Points on a hilly landscape, in no order, each with its height.
From any point a ball rolls to the lowest of the 3 points nearest to it. It stops when none of these is lower. Distance is the straight distance between rows; heights are no part of it.
kudat (h 24.0): [ 11.6 -12.0  25.2  -5.5  36.6  -2.1 -16.8  16.3   2.1  -5.8]
foza (h 11.2): [  2.6 -10.4  -3.8  13.8  13.5   7.5  14.1  -5.3   9.6  -5.5]
penur (h 9.7): [ -2.9  -9.1 -30.8  13.0  -3.9 -20.3  64.7 -13.7  17.1  20.2]
Begat (h 63.2): [ 15.2 -16.1  41.2 -22.2  60.1 -30.5 -17.2  25.3  -7.2  16.0]
kedu (h 9.5): [  1.1 -23.4   4.7   5.2  37.0 -20.4  27.0   0.2  20.8  -3.7]
Kot (h 16.6): [  5.3  18.8  31.7 -24.3  10.5  16.2 -67.2  27.5 -25.1 -13.7]
ton (h 61.6): [ 16.9   8.2  43.0 -33.1  36.2 -14.2 -60.8  32.3 -30.2  17.5]
par (h 27.9): [  8.1  -2.7  36.8 -14.9  30.7   1.1 -46.3  24.8 -11.3   2.2]
pedit (h 10.8): [-26.7 -31.5 -10.7   7.1  43.7 -47.4  52.6   7.4  34.2  13.7]
vofot (h 13.1): [ -4.6  -8.6 -24.4  15.2  -6.8  -7.4  47.3 -24.2   8.1   6.4]
Girof (h 9.0): [-17.5 -24.4 -22.6  10.2  21.6 -40.4  62.5  -8.8  34.9  14.2]
pama (h 64.1): [  4.6 -26.9  32.4 -13.5  57.1 -31.6  -3.8  21.5   3.2   4.5]
Nak (h 35.2): [  6.2   6.9 -17.6  20.2 -26.2  21.1  19.2 -26.0   3.7   3.2]
ludes (h 8.6): [  6.2  -0.5  23.1  -7.6  18.9  10.5 -46.4  23.1 -11.9  -8.0]
Roke (h 15.6): [ -4.2  33.8  17.5 -33.2 -14.0  26.3 -83.7  34.4 -26.6 -32.2]
Vafat (h 12.4): [ -3.9  21.7   1.2   6.9 -12.9  33.3 -44.0   5.2  -7.3 -33.4]
sop (h 9.3): [  8.8  -6.7   9.3   6.3  12.5  19.8 -24.1   4.3  -5.8 -20.7]
Penu (h 52.6): [  2.2  -7.7 -30.5   4.7 -53.0 -16.6  73.3 -18.7   1.9  38.5]
Sif (h 35.1): [  5.9  -3.9 -22.8  16.3 -21.7  -0.8  50.3 -27.5   9.8  21.2]
murog (h 59.0): [  9.1   4.8 -22.2  14.7 -52.3   5.0  41.9 -28.8  -0.5  21.4]
gazom (h 15.0): [-18.4 -36.1   9.6   1.3  56.0 -48.1  35.8  14.6  31.6   7.0]
roru (h 37.1): [  1.8  19.5 -20.5  15.7 -59.6  20.3  17.0 -33.3  -4.6   7.6]
Fibu (h 8.8): [ -5.3 -19.4 -16.0   7.2  23.3 -23.7  45.8 -10.1  25.5   9.2]
nitos (h 15.3): [  6.6 -11.1  15.5   5.3  25.4   5.4  -9.1   6.4   2.1  -7.7]
vuzo (h 27.4): [-18.2  44.3  -8.8 -24.2 -39.8  37.9 -84.5  26.8 -31.5 -67.5]
Suni (h 23.8): [ -7.3  30.6 -21.6  18.0 -50.8  33.9 -13.5 -26.3  -6.1 -22.6]
degup (h 16.4): [  1.1  10.3   2.3  10.8 -16.1  32.8 -21.6  -4.7   3.6 -22.8]
peva (h 14.1): [  9.0   7.6  27.7 -17.8  12.1  15.1 -57.0  30.3 -20.9  -9.0]
moga (h 54.3): [ 12.6   9.1 -20.4   3.4 -87.6  13.6  44.6 -26.6 -10.9  21.4]
mose (h 61.0): [ 15.9 -10.8  41.4 -19.9  51.3 -21.9 -25.9  28.8 -14.2  12.7]
lere (h 8.2): [ -0.8 -16.2  -8.3  12.2  22.5  -7.1  27.5 -10.9  20.6   0.9]
Fusad (h 17.5): [-15.3  35.6 -12.2   0.6 -42.1  39.3 -52.6  -6.5 -13.4 -44.1]
komi (h 9.4): [ -7.2 -31.2  -2.7   6.6  40.7 -29.8  41.4   1.3  26.1   5.2]
nede (h 6.1): [ -1.9 -10.3 -18.0  16.2   7.2  -3.2  30.3 -15.4  14.8   2.9]
Dasa (h 21.7): [ -8.2  23.0 -13.3  14.5 -38.5  35.0 -24.3 -22.6  -6.2 -28.2]
Sanu (h 7.6): [  3.9   4.5  -6.0  17.9 -10.7  31.1 -12.8 -12.1   0.9 -13.0]
nepov (h 35.4): [  0.1  17.7 -18.3  17.6 -35.3  26.6   3.0 -30.9  -0.9  -5.8]
lapi (h 21.5): [  1.6 -10.4 -27.8   8.1 -30.7 -19.4  69.7 -21.0   7.1  29.2]
vel (h 26.8): [ -0.9  26.2 -18.9  20.1 -59.6  25.6   2.5 -34.6 -10.5  -3.8]
kobi (h 64.2): [ 14.7  25.1  35.3 -44.8  33.4  -7.8 -75.8  31.0 -35.0  26.6]
ged (h 6.7): [  5.4  -2.2 -16.0  19.2 -14.2  14.4  24.8 -23.0   8.3   3.9]
Ratot (h 61.8): [ 17.0   8.4  37.9 -32.9  48.5 -25.3 -58.3  26.8 -29.6  24.4]
gol (h 9.1): [-12.1 -18.6 -25.4   7.6   7.2 -32.9  61.4 -11.6  29.4  22.3]
paluf (h 12.8): [ -8.6  30.4  -0.3 -15.4 -30.9  35.8 -70.3  20.3 -19.3 -46.2]
Dobi (h 9.2): [-21.7 -24.2 -30.8   7.4  11.0 -42.0  77.2  -6.6  29.3  26.6]
Fofo (h 10.1): [ -5.5  18.2  14.2  -9.7 -11.7  32.7 -60.9  20.1 -16.0 -35.5]
kam (h 11.3): [  2.6   8.3  22.1  -8.1   4.6  30.2 -48.2  13.7 -14.3 -25.4]
pir (h 5.8): [ 11.7   2.8 -18.5   6.9 -76.8  -2.5  64.5 -18.5  -7.3  32.3]
kuvu (h 54.7): [ 17.9  -3.3  45.7 -30.7  49.3 -22.5 -44.9  27.5 -17.8  15.8]
pirif (h 9.8): [-34.5 -37.9 -28.6   7.6  24.3 -52.4  71.3  -2.1  39.7  27.4]

For each start below, name the point where the ball stops.
roru: Sanu
pama: ludes
kedu: nede
Dobi: nede

Call two points neighbours if one is among the 3 nearest of the other. Go from one point of each pair to the other, from neighbour to neighbour, staying as low as possible. Name the highest point that can't be avoided.
Sanu / pir: Penu
ludes / Fofo: kam
nede / Sanu: nitos
